Each row is a point on a landscape with many valleys, with its height.
A ball rolls from a point to the lowest of its 6 nearest points, and stops where none of them is lower. Distance is the straight distance between rows; heights are no part of it.
rel: [113  97 137  57 107 165 149 144 105 106  99 116 120 116 143 136 111 113
 170 100 108  74 134 149 184 146 118  95 141 131 126 165 137 135 126 121
 143 142]  h=342
pekam: [147 196  57 228 126  94  53 119 137 173 193 169 166 153  91 117  95 133
  66 154 137 195 110 134  96  98 151 139 120 155 128  76 101 124 128 163
 126  85]  h=523
padip: [ 98 100 114 110 112 128 155 128 123 111  98 144 137 115 142 108 114 124
 191 105 138  89 108 129 159 147 136 112 120 132 119 167 121  87 121 135
 128 163]  h=316
fus: [151 168 105 163 181 109  96 133 138 118 162 137 128 151  66 139 156 140
  44 160 120 175 133 141  86  87 137 149 146 112 133  62 127 117 116 134
 122  95]  h=565
Lopaf: [106 131 127 162 125 106 143 126 135 151 116 145 141 131 145 108 123 141
 171 131 168 129  84 115 130 137 123 140 112 153 122 162 124  99 128 142
 122 152]  h=81
der: [123 154 104 191  94  90 140 122 142 200 111 152 163 114 143  69  99 132
 180  84 191 119  75  99 129 148 114 129  88 160 118 153 115 108 135 153
 113 131]  h=332
mafi: [164 176  99 143 194 112  98 130 145 105 152 122 111 165  78 144 157 137
  28 166 108 170 139 150  82  81 129 146 149  94 126  54 145 127 119 119
 116  70]  h=608
dem: [103  71 102 137  84 118 163 104 129 145  94 165 157  73 167  78 111  93
 209  55 154  65 129 105 151 160 157 111  98 131 131 164  81  88 122 136
 114 171]  h=512
kenap: [108 131 144 132 135 119 150 134 129 126 123 138 119 133 131 130 127 149
 147 149 143 146  88 123 127 134 121 142 127 142 125 145 134 106 131 142
 136 154]  h=483
zuk: [109 104 141  62 107 163 146 148 109 102 106 113 119 124 147 136 107 119
 164 113 102  86 124 149 174 142 117 101 144 128 124 157 147 137 125 125
 144 143]  h=450
garo: [129 181  91 218  95  97 109 128 120 203 145 147 159 120 102 105 105 138
 103 118 184 155  92 107 123 121 129 141  94 187 119 128 104 122 149 175
 134 108]  h=364
sadid: [176 137 141 112 181 129  82 122 136  71 137  57  70 173 112 182 178 146
  47 203  75 165 211 129  89  94 130 125 147  71 113  97 162 171 136  65
 116  65]  h=466
zep: [130 154 117 204 139 107 100 129 117 167 157 145 147 135  90 126 140 141
  83 153 160 171 114 124 102 101 142 155 121 161 138 115 108 118 135 160
 133 119]  h=376
zumi: [114  95 135  54 104 164 151 136 108 110  95 121 121 108 139 130 113 115
 174  86 114  64 141 145 187 152 119  96 137 130 128 166 130 129 123 120
 142 145]  h=197
girom: [156 138 166  95 145 144 128 137 128  94 147  88 100 151 135 173 142 138
  78 173  87 168 161 119  95 125 114 142 133 100 124  96 156 176 140  98
 134 112]  h=318
Sis: [118 144 132 186 130 106 130 124 126 169 132 144 137 131 119 122 134 148
 129 145 173 155  95 114 115 121 125 153 113 164 129 146 117 115 136 155
 131 138]  h=302
vum: [116  98 153  61 107 172 140 153 108 104 115 102 119 130 151 147 111 113
 160 119  95  85 132 158 172 137 115 102 152 123 128 161 156 158 129 119
 143 139]  h=433
nuku: [105  91  99 146 100 113 152 116 129 140  96 155 160 101 164  83 109 107
 206  81 158  80 106 113 145 151 146 120 103 131 122 167 101  84 121 134
 110 165]  h=366
Mot: [171 147 139 109 172 133 108 131 131  88 143  78  93 161 116 169 159 137
  41 182  91 170 181 130  84 103 127 141 128  81 124  81 149 169 139  90
 121  78]  h=454
mopam: [171 128 168 100 157 138 101 127 135  77 148  62  84 161 131 191 166 142
  75 194  71 162 205 116  91 117 120 134 153  85 117 102 165 179 132  70
 125  99]  h=393
kofa: [165 170 109 132 191 120 104 132 140 101 149 110 106 162  85 150 158 137
  27 166 106 169 147 147  83  86 128 146 139  90 126  60 143 135 124 113
 115  69]  h=681
zini: [118 122  97 177  87  97 146 120 138 179  95 157 172 100 166  55  97 111
 202  66 176  97  86 104 136 148 129 119  89 136 123 155 107  96 128 144
  98 149]  h=293
Vegu: [116  96  97 173  68 103 155 116 136 187  87 170 175  62 174  39  89  92
 205  31 157  83  98  94 143 152 145 109  86 128 132 142  82  90 126 155
  99 165]  h=241
Riti: [165 151 138 110 168 133 120 134 129  96 141  94 100 156 108 161 153 137
  41 171  99 175 160 129  87 108 121 146 127  89 130  74 147 158 136 104
 122  88]  h=515
boso: [106  88 125  63 102 150 159 123 113 109  90 139 126  94 134 118 115 114
 189  74 127  61 140 131 180 159 131  96 126 130 128 167 112 105 118 125
 141 157]  h=279
suval: [159 169 109 144 187 116 104 132 136 107 152 125 118 155  73 143 157 138
  33 161 114 171 141 143  86  88 130 150 140 101 129  59 136 123 122 124
 119  85]  h=641
valu: [163 164 119 126 182 123 114 135 134 101 145 110 107 156  90 150 158 137
  31 165 108 174 150 139  85  93 127 148 134  91 130  62 142 139 129 114
 119  79]  h=717
lekat: [112 130 154  83 123 145 150 147 121 102 125 121 114 139 145 144 112 135
 143 146 108 140 105 136 138 136 109 125 140 126 123 134 153 136 132 128
 142 144]  h=407
zizu: [157 192  53 226 146  87  42 113 155 165 199 172 159 164  88 120 106 142
  63 164 128 199 122 138  86  95 153 143 132 140 125  67 111 125 118 147
 128  85]  h=578
depi: [121  67 175  55 115 183 126 143 105 112 110  86 112 124 153 158 142 109
 162 112  91  58 165 168 186 137 117  96 164 130 146 177 159 181 121 101
 137 139]  h=410
vevif: [159 123 179  93 141 146 114 132 135  83 155  71  94 156 141 187 151 135
  98 184  70 157 185 118  96 123 114 135 154  94 121 107 167 185 136  81
 132 113]  h=319
favid: [125 150 126 199 130 106 119 128 122 176 144 142 142 128 108 123 135 144
 110 145 173 161  99 115 110 116 130 154 113 169 133 135 110 119 138 158
 134 130]  h=337
laz: [164 183  86 159 197 105  87 127 154 111 164 135 117 165  66 142 154 142
  35 165 109 171 135 151  81  79 131 147 156 100 122  54 141 120 112 123
 119  73]  h=559
rufim: [130 174  93 221 105 101  99 131 115 195 151 147 159 127  98 113 109 137
  89 132 175 163 100 116 119 112 138 145  99 181 126 121 102 124 145 172
 131 108]  h=372
vunog: [171 138 155 104 165 136 107 129 131  84 145  74  91 160 126 175 162 141
  56 186  80 167 191 123  85 111 125 137 133  84 121  93 156 175 139  80
 125  88]  h=391
gora: [ 97  61 115 123  78 124 166  98 132 142  98 171 146  59 163  82 115  89
 210  48 151  57 143 102 154 162 157 107 103 133 136 164  72  90 127 139
 124 176]  h=616
bup: [101  77 108 106 100 130 160 114 126 118  96 153 142  91 147 100 116 107
 200  72 144  68 128 118 162 158 145 108 110 129 123 171  96  84 119 132
 129 170]  h=138
pem: [131 139 164  93 136 140 148 142 125 107 139 115 107 141 132 152 130 141
 102 159 107 169 118 123 112 129 109 141 132 118 128 107 152 148 135 123
 141 133]  h=280
sipif: [166 132 168  96 153 141 112 132 135  85 149  71  93 158 133 182 155 140
  75 186  79 166 188 118  93 119 118 138 141  91 123  99 161 180 134  82
 130 101]  h=350
doli: [126 145 136 181 144 111 123 129 119 153 147 142 133 131  96 132 147 147
  95 156 158 172 107 121 105 110 133 157 123 153 138 120 117 117 132 154
 136 135]  h=390
Bifi: [158 160 127 126 177 126 120 136 129 105 146 116 110 151  90 150 156 137
  39 163 110 176 144 137  90  97 126 151 131  99 133  66 137 136 128 120
 123  93]  h=743
bil: [145 119 182  86 129 152 121 143 132  86 156  79 105 153 150 181 139 131
 116 174  74 150 166 126 107 128 111 132 157 104 122 115 169 187 135  92
 136 123]  h=271
Vopek: [115  87 149  41  97 169 155 123 110 118  88 122 117  92 141 129 121 112
 184  67 119  48 162 140 194 161 119  90 138 134 141 169 122 135 121 117
 141 145]  h=416
tezir: [173 150 121 116 194 126  77 120 143  75 136  61  70 181 108 174 172 139
  34 202  82 165 191 146  84  81 133 126 145  69 111  88 159 166 140  71
 113  47]  h=494
zuzaz: [111 105  96 167  94 105 150 117 135 161  95 158 170 102 169  68 104 109
 202  76 169  90  94 108 140 152 137 123  96 133 123 162 105  92 126 140
 101 156]  h=307
let: [118  89 161  57 110 180 134 147 105 110 108  95 118 124 153 150 120 110
 162 110  95  69 149 162 181 138 116  99 156 128 133 169 153 166 126 112
 143 137]  h=446
kug: [112 132 111 177 109  99 140 118 141 173 107 150 158 124 156  86 111 130
 183 107 181 115  84 108 130 146 123 135 100 152 120 165 118 100 133 143
 110 144]  h=282
mepil: [123 154 118 204 118 100 122 125 124 188 133 143 148 126 119 111 125 146
 124 134 182 149  94 109 118 125 126 148 105 174 127 146 113 119 143 161
 130 127]  h=301
muru: [100 109 123  96 115 137 155 138 121 105 102 135 128 124 143 119 112 129
 180 116 130  99 102 135 159 145 126 113 127 135 118 161 131  96 123 133
 137 156]  h=415
govor: [132 178  83 227 110 103  82 131 115 188 166 152 164 130  93 116 106 134
  81 137 165 172 102 121 113 105 144 142 105 177 130 108  99 123 143 173
 131 100]  h=394
zago: [100 101 118  91 109 138 158 135 119 104  98 138 133 114 140 116 112 124
 188 103 131  87 111 133 164 149 132 106 127 129 119 164 125  95 121 130
 135 159]  h=320
reg: [104  89 164  32  90 167 163 100 125 123  88 136 118  68 140 116 127 105
 198  42 130  42 176 120 192 173 123  89 137 136 150 164 106 129 116 118
 131 153]  h=404
vapi: [118 145 124 188 122 101 135 122 130 176 126 144 144 128 133 111 124 142
 150 133 178 140  87 110 121 131 121 147 109 165 123 156 118 113 138 152
 126 138]  h=246
Fale: [ 95  69 133  83  80 137 167  96 131 126  99 164 131  59 141  99 123  96
 213  47 146  50 159 106 168 170 149  99 115 130 138 168  79  94 121 133
 136 172]  h=333
dom: [128 159 112 214 125 105 106 128 116 182 151 146 150 127 102 121 128 139
  97 142 171 161 106 117 108 112 138 151 111 173 132 128 106 123 139 164
 134 119]  h=346
rur: [161 184  78 179 192  98  74 121 159 120 174 147 124 167  64 138 148 143
  43 166 114 173 132 149  83  80 137 146 160 109 122  58 135 113 107 130
 124  80]  h=540
Zipov: [108 115 142  73 112 160 149 150 115 100 113 116 119 132 148 137 107 124
 160 126 103 105 113 150 161 140 115 111 143 127 122 151 150 135 129 125
 142 145]  h=510
lub: [163 190  55 216 169  85  44 110 165 150 199 168 148 171  78 130 126 146
  58 170 122 190 128 141  80  90 148 147 150 126 121  68 122 118 109 136
 131  85]  h=579
Nug: [105 122 112 162 114 104 144 121 136 154 107 149 153 123 158  90 114 129
 190 110 170 110  87 115 132 146 129 131 107 145 118 167 119  93 127 142
 113 153]  h=238
bazi: [146 145 159 103 147 135 141 139 125 107 143 112 104 140 119 157 143 144
  74 163 109 177 130 121  98 123 114 149 129 110 131  90 147 152 137 119
 137 120]  h=409
gegum: [120  89 150  52 105 175 142 142 105 112  99 105 119 118 150 144 119 112
 167  96 101  62 148 156 188 145 115  97 148 129 134 168 146 157 125 113
 144 138]  h=449
zeg: [126 167 104 207 100  93 125 125 127 204 131 147 154 120 119  98 111 141
 131 112 189 142  86 102 123 133 121 144  93 180 121 144 111 121 145 166
 129 117]  h=352
ruf: [102  75 124  79  91 143 163 107 125 118  95 155 131  74 137 105 120 104
 205  58 140  54 149 116 173 166 142  98 117 130 131 168  90  93 119 128
 137 166]  h=251
peg: [109  84 196  21 101 182 150  97 128 132  81 110 115  80 167 127 140 104
 195  49 122  34 190 132 201 175 114  90 154 142 171 176 125 165 115  94
 111 144]  h=649
Ligel: [147 139 166  93 140 145 138 140 127  98 146  98 103 147 135 166 137 139
  85 167  95 171 144 122 100 127 111 144 133 103 127  99 155 169 137 108
 138 118]  h=284
viro: [ 95  79 145  61  83 147 168  97 131 121  94 153 123  61 133 106 124 103
 209  43 141  48 165 113 182 170 138  95 122 132 141 165  88 103 118 127
 137 168]  h=297
tiro: [104 130 138 130 130 119 152 134 130 125 118 141 122 134 136 125 123 145
 157 143 144 139  86 122 132 137 120 135 128 142 122 151 132 102 129 140
 134 155]  h=445
noru: [103  96 123  70 104 151 158 132 112 106  93 135 126 106 135 124 110 118
 183  89 122  73 129 139 177 154 127  98 130 130 122 165 124 108 121 128
 141 154]  h=292
Faneg: [127 166 107 212 111  99 119 127 122 197 138 146 154 123 112 108 118 140
 118 125 186 152  93 107 118 125 127 147  98 179 124 141 110 123 145 165
 131 119]  h=330
nenu: [135 154 118 192 155 110  99 132 122 147 162 144 142 138  75 133 147 140
  71 157 146 176 120 128  98  96 143 153 130 145 138  96 111 113 125 152
 131 117]  h=417
dek: [114 123 157  78 117 155 147 148 119  99 127 113 113 139 150 146 109 128
 146 143  96 130 110 141 144 135 108 119 145 124 122 136 157 146 133 125
 142 140]  h=353
tiga: [163 145 153 103 157 136 125 135 126  94 146  90  97 152 123 167 152 140
  58 172  95 172 164 123  89 115 117 143 127  92 126  87 149 168 139 100
 130  97]  h=389
Dupif: [141 147 153 119 153 128 139 136 122 113 141 123 110 138 103 150 147 145
  70 162 117 180 125 124 101 116 118 153 127 117 134  88 137 136 132 129
 138 125]  h=61
luva: [123 158 108 197 103  94 136 121 136 197 120 148 154 120 139  88 109 139
 157 107 191 131  80 102 126 141 116 139  93 170 120 154 116 115 140 157
 122 126]  h=324
lutu: [122  93 180  74 114 170 120 155 117  92 142  80 117 147 157 171 130 112
 149 150  75 105 146 159 148 127 113 116 168 114 128 147 174 184 128 103
 136 136]  h=314
gubi: [158 178  74 197 179  94  64 121 154 134 187 155 142 163  65 133 140 144
  55 167 122 180 131 144  82  84 144 145 157 122 124  65 125 112 108 136
 124  87]  h=521
kinu: [ 99  70 113 101  93 131 163 108 125 122  95 157 142  77 145  98 118 102
 207  63 146  60 140 112 163 163 150 106 110 129 130 167  88  86 121 133
 131 170]  h=245
nogav: [170 154 131 112 178 132 107 131 134  91 142  85  93 164 109 164 160 139
  35 177  95 170 173 136  83  97 127 140 127  81 124  75 150 162 135  94
 119  72]  h=511
Bugif: [110  81 101 165  65 110 164 111 133 179  86 174 170  49 182  42  92  84
 204  27 151  70 111  91 147 155 152 107  88 130 136 144  71  91 129 156
 105 170]  h=144
piv: [120  81 175  68 112 175 121 153 109  99 129  83 117 138 152 166 135 108
 154 136  78  84 153 165 160 127 116 107 169 121 134 160 169 185 124 104
 137 139]  h=354
Vinor: [114 138 143 157 139 112 141 130 127 143 132 140 124 131 116 129 138 149
 124 152 153 160  95 120 114 125 123 149 123 152 131 137 125 111 132 149
 137 146]  h=403
Poba: [ 98  91 109 104 108 130 155 123 123 111  95 147 137 106 142 106 114 118
 195  91 141  80 116 126 163 152 139 109 118 131 119 167 112  87 118 129
 130 165]  h=250
Rus: [122 109 170  75 112 167 132 153 120  95 137  91 117 144 156 162 118 116
 145 149  82 115 136 151 145 130 110 116 158 116 126 140 169 175 133 112
 142 136]  h=294
Padev: [135 144 157 109 146 133 148 138 123 114 141 119 107 138 116 153 140 147
  88 159 117 175 119 120 106 122 112 148 128 121 133  99 140 139 135 130
 141 130]  h=455
Fako: [147 179  74 222 146  97  58 123 138 162 189 161 159 152  81 125 118 136
  67 159 136 187 124 138  89  91 152 145 135 146 131  81 108 119 123 153
 125  93]  h=489
pusut: [116 108  93 172  80 102 149 117 135 179  89 163 176  82 171  48  95 101
 204  50 167  89  90 100 138 152 137 113  88 131 128 148  95  93 125 148
  98 155]  h=275
kar: [114  93  94 167  75 106 155 117 131 175  88 166 174  74 177  51  95  93
 206  43 160  78 103  99 141 154 144 112  90 127 131 149  86  90 128 148
  99 164]  h=264
binid: [121 142 153 131 142 123 145 136 124 126 134 135 115 134 112 140 139 150
 107 157 134 171 101 119 112 126 116 150 129 136 132 118 135 120 132 141
 141 144]  h=570
Geda: [102 120 120 152 120 109 147 125 137 143 110 145 143 129 151 101 120 137
 184 121 162 115  86 119 132 143 129 132 113 145 121 167 122  94 127 140
 119 156]  h=227
nisuz: [106  72  99 151  77 116 162 106 131 160  93 169 162  66 176  64 104  87
 208  46 155  66 119  98 148 157 154 112  92 128 133 154  78  90 126 143
 108 173]  h=395
Big: [103 123 128 147 123 111 147 129 135 136 112 144 139 131 145 109 121 138
 177 130 160 124  87 119 136 139 126 133 117 146 120 162 127  96 127 138
 124 156]  h=236
Vime: [122 142 140 168 143 112 131 129 123 148 139 139 127 132 103 134 145 150
 104 156 156 169 101 118 108 117 127 153 122 153 134 126 121 113 130 152
 136 141]  h=387
buba: [165 198  40 224 149  78  32 107 165 168 204 178 154 172  92 121 103 148
  56 167 127 206 122 137  80  99 149 144 134 132 120  65 117 127 116 141
 134  81]  h=628
biz: [148 172  89 208 162 100  68 126 137 144 181 154 150 153  69 127 137 137
  61 163 130 182 127 140  89  86 150 149 143 136 130  75 113 115 118 145
 125  98]  h=479
Sodog: [100 112 119 126 119 119 151 129 130 123 104 144 137 125 146 108 117 132
 187 118 147 106  95 126 146 144 131 123 119 139 117 166 126  92 122 137
 125 163]  h=392
lak: [161 204  37 225 132  80  35 109 159 177 200 183 160 166  99 119  89 146
  60 160 129 212 111 136  86 103 149 141 118 141 120  62 107 125 122 150
 132  80]  h=597
fiko: [129 143 149 143 151 117 137 135 120 130 139 135 116 133  99 143 149 149
  88 159 137 177 109 121 107 113 123 154 128 137 135 104 126 121 130 144
 140 138]  h=548
faro: [103  90 116  84 104 142 159 126 118 107  95 141 132 101 136 112 113 117
 192  83 131  70 126 131 173 155 135 103 123 130 123 168 113  95 117 129
 137 161]  h=249
bakeg: [134 131 172  83 127 152 139 142 126  97 145  99 107 146 147 167 124 132
 115 163  87 156 135 130 115 131 106 133 145 110 124 115 163 172 137 111
 142 127]  h=229
lon: [123 140 157 119 141 127 150 138 123 118 134 130 110 136 118 145 136 147
 107 159 127 171 102 119 114 127 114 147 131 130 132 113 138 127 132 139
 141 142]  h=519
Bif: [174 144 137 111 177 131  98 128 135  82 139  69  83 168 118 172 165 140
  40 188  86 168 193 132  85  99 129 134 134  75 118  86 156 169 138  80
 119  67]  h=444
nafe: [117  86 163  34 102 178 149 118 112 126  87 112 116  93 150 134 125 108
 180  66 118  43 171 142 199 162 114  91 144 137 148 174 127 151 120 109
 135 139]  h=580
lumit: [170 161 119 119 188 127 102 130 140  90 141  89  91 167 102 158 161 135
  26 177  97 166 167 144  82  92 128 142 132  80 120  68 149 155 134  96
 115  61]  h=589
samin: [160 131 170  94 144 145 120 136 131  88 152  77  97 156 141 181 148 138
  84 182  80 162 178 118  96 124 117 140 141  96 122 101 163 183 136  87
 130 110]  h=321
ruros: [119  90 165  65 110 176 129 154 108 103 123  89 118 136 155 159 120 111
 154 129  86  86 142 163 170 132 114 105 160 123 131 160 163 175 128 112
 142 138]  h=365
Bim: [141 156 125 164 166 115 111 134 123 127 156 137 128 142  74 139 156 143
  59 160 132 179 126 131  95  96 137 154 135 127 138  80 121 117 124 143
 128 113]  h=522
Bibur: [172 163 113 120 193 124  91 124 143  86 141  80  82 175 105 163 164 135
  28 184  91 165 175 148  81  82 132 137 135  75 116  75 155 160 136  85
 113  50]  h=542
fis: [120  81 159  43 107 179 143 129 106 121  93 106 115 105 152 142 127 109
 169  81 109  50 164 153 196 152 115  91 148 135 146 176 137 159 122 109
 138 138]  h=603
gedi: [123  71 175  41 112 184 136 126 108 124  95  96 111 109 157 149 140 107
 170  86 105  46 174 159 196 151 115  94 157 139 152 181 144 177 119 102
 132 139]  h=503
fenop: [108  83  97 152  89 113 156 111 129 151  93 161 164  84 172  72 105  96
 207  63 158  73 111 108 146 156 150 114  98 128 126 160  88  86 124 137
 107 165]  h=369
Lumo: [147 150 140 130 164 123 132 137 122 114 143 122 114 141  90 149 154 144
  56 161 120 179 130 127  97 107 123 153 130 112 135  78 134 131 129 131
 131 114]  h=609
bibi: [101  65 109 145  71 121 167 102 132 160  94 173 157  51 178  67 106  81
 208  39 152  61 131  95 150 161 158 109  95 130 138 157  68  92 128 147
 116 176]  h=544
Sorig: [135 178  85 226 123 106  74 128 121 178 176 154 162 137  88 118 111 130
  74 148 153 178 113 130 103  99 149 145 115 165 131  99 101 123 137 167
 128 100]  h=427
tul: [171 159 112 121 198 124  83 121 147  79 137  72  75 180 107 168 168 136
  29 195  86 164 178 152  82  80 135 129 142  71 111  80 158 163 141  83
 111  41]  h=528
Momu: [153 152 141 117 166 128 130 138 124 105 143 113 108 145  99 153 153 141
  50 161 113 178 140 127  93 108 120 151 126 103 134  75 140 142 132 119
 129 105]  h=654
pib: [119  81 180  31 106 183 144 111 115 130  86 103 112  94 159 139 141 108
 182  66 113  39 184 145 202 166 114  91 151 143 161 180 133 167 118  99
 126 140]  h=655
bobes: [101 114 118 140 118 115 149 127 133 128 104 146 144 124 150 104 114 130
 189 118 157 106  92 121 142 145 133 125 115 139 118 168 121  91 125 137
 120 161]  h=328
Fen: [136 167  96 219 138 103  78 129 119 165 173 151 159 137  82 124 128 137
  74 153 151 176 119 131  99  95 150 150 124 158 135  98 105 120 131 162
 129 107]  h=413
Gatop: [103 128 134 142 128 113 147 129 134 135 118 143 129 131 138 117 127 146
 165 138 155 138  85 121 129 137 122 137 119 147 121 156 130 100 128 143
 131 156]  h=298
Gusim: [101  99 106 136 109 116 150 122 131 127 100 149 151 114 154  94 114 120
 198 100 154  91 101 121 147 149 139 119 110 135 119 169 113  85 122 135
 117 164]  h=367
Ziko: [106 131 148 101 125 132 156 140 126 109 123 130 115 135 138 134 118 141
 151 145 124 143  93 131 137 136 115 128 135 133 123 139 144 117 131 136
 140 152]  h=581
San: [127 136 166  86 126 148 146 145 125 102 141 108 107 141 144 158 121 136
 116 160  99 158 119 129 119 134 108 136 140 115 125 115 158 158 138 119
 143 133]  h=189
Kozem: [110  68 205  22 114 187 146  98 128 127  82  98 111  89 176 134 153 107
 193  63 117  33 195 141 203 174 113  92 162 147 176 187 133 174 111  86
 104 148]  h=721
loned: [107  86 138  50  96 157 163 113 116 116  88 138 121  81 133 119 122 109
 191  59 128  50 158 127 189 166 128  91 128 131 135 165 106 112 118 122
 141 154]  h=310
toril: [157 175  89 184 185 101  77 127 150 124 172 147 134 159  62 136 149 141
  48 164 119 176 132 146  85  84 140 149 152 114 129  63 128 112 110 135
 122  89]  h=525
mazi: [124 123 168  78 121 157 141 150 122  96 140 101 112 146 155 161 116 125
 131 155  89 141 125 137 130 135 108 126 149 115 124 127 164 166 134 114
 141 134]  h=247
Zizen: [141 166  97 207 154 104  75 128 129 151 178 151 151 146  73 127 137 136
  67 160 141 179 124 138  92  89 149 150 137 144 136  86 109 117 124 153
 125 103]  h=451
bul: [134 148 132 178 154 112 116 133 118 144 152 142 133 135  82 135 153 145
  76 157 148 175 117 124  98 103 138 156 129 143 141 103 117 117 127 151
 133 129]  h=439
nukep: [170 176  97 128 200 117  93 126 151  91 147 102  92 173  92 154 157 133
  23 173  98 164 150 154  82  78 126 139 142  81 117  60 153 146 127 102
 112  51]  h=670
vumok: [135 116 181  82 121 159 125 146 129  90 153  83 111 151 153 176 129 123
 128 167  75 138 151 136 118 130 111 126 160 108 123 124 172 186 134 100
 139 130]  h=261
Vopet: [131 100 187  81 120 161 116 149 129  85 155  76 111 153 152 180 138 116
 141 166  66 121 159 146 128 126 112 124 174 109 124 132 178 189 127  96
 135 134]  h=295
tuv: [118 105 159  68 111 169 134 155 111  99 125  95 118 138 155 153 112 116
 154 133  88  99 131 156 159 132 111 108 155 121 124 150 163 165 131 115
 142 136]  h=351
pubu: [104 131 147 113 130 127 153 137 128 116 121 135 118 136 135 131 123 147
 150 146 134 144  90 125 135 135 116 134 132 139 121 143 139 110 129 139
 137 154]  h=575
vez: [115 136 151 133 136 119 146 133 128 130 130 137 117 133 123 136 134 150
 126 153 144 160  91 119 116 129 117 148 125 143 128 133 132 112 130 143
 141 150]  h=508
Guk: [121 143  97 184  84  91 143 123 144 195 101 158 172 103 155  51  94 118
 196  62 184 108  76  99 131 152 121 119  87 141 120 147 110 100 130 150
 102 140]  h=312
zed: [ 98 104 115 112 116 127 154 131 127 113 100 142 136 122 143 110 112 129
 186 114 139  99  99 130 154 145 133 117 121 132 118 165 123  87 122 135
 128 161]  h=379
sibi: [111 121 105 172 103 104 144 120 138 165 101 151 164 115 164  76 108 122
 197  91 174 102  87 111 134 147 130 126 100 144 121 163 113  95 128 140
 106 149]  h=283
gevop: [100  86 103 125 104 121 155 116 126 125  97 152 150 101 151  94 115 111
 203  85 148  76 115 121 155 152 145 114 109 129 121 169 102  82 119 133
 120 166]  h=266
pudi: [119 136 158  95 130 140 152 144 126 107 133 122 110 139 137 146 121 140
 124 156 111 158 104 128 125 133 108 136 138 125 127 122 149 136 134 129
 143 143]  h=340
mumo: [113 131 105 177 103  98 142 121 141 174 104 151 163 116 161  76 106 125
 191  93 181 110  83 106 130 148 125 127  98 146 120 162 117  99 130 143
 105 142]  h=287
sezu: [110  92 132  54 103 162 154 128 110 111  92 128 120  99 135 123 114 115
 180  78 120  61 143 139 187 155 123  94 133 130 128 165 122 117 119 123
 144 150]  h=288

For each start below, name the point where the ball stops.
kofa -> San
zuzaz -> Bugif
zizu -> Lopaf
Guk -> Bugif
tuv -> San
Bif -> San
ruros -> San
Vinor -> Lopaf
govor -> Lopaf
rufim -> Lopaf

Call two points neighbours if one is among the 6 nearest of the other. Go from one point of each pair to the other, from neighbour to neighbour, staying as low as possible. Name the highest point that can't be avoided.
Lopaf and San -> vum
zumi and Bugif -> nuku
Bugif and Lopaf -> zini
zumi and bup -> boso
Dupif and San -> bazi
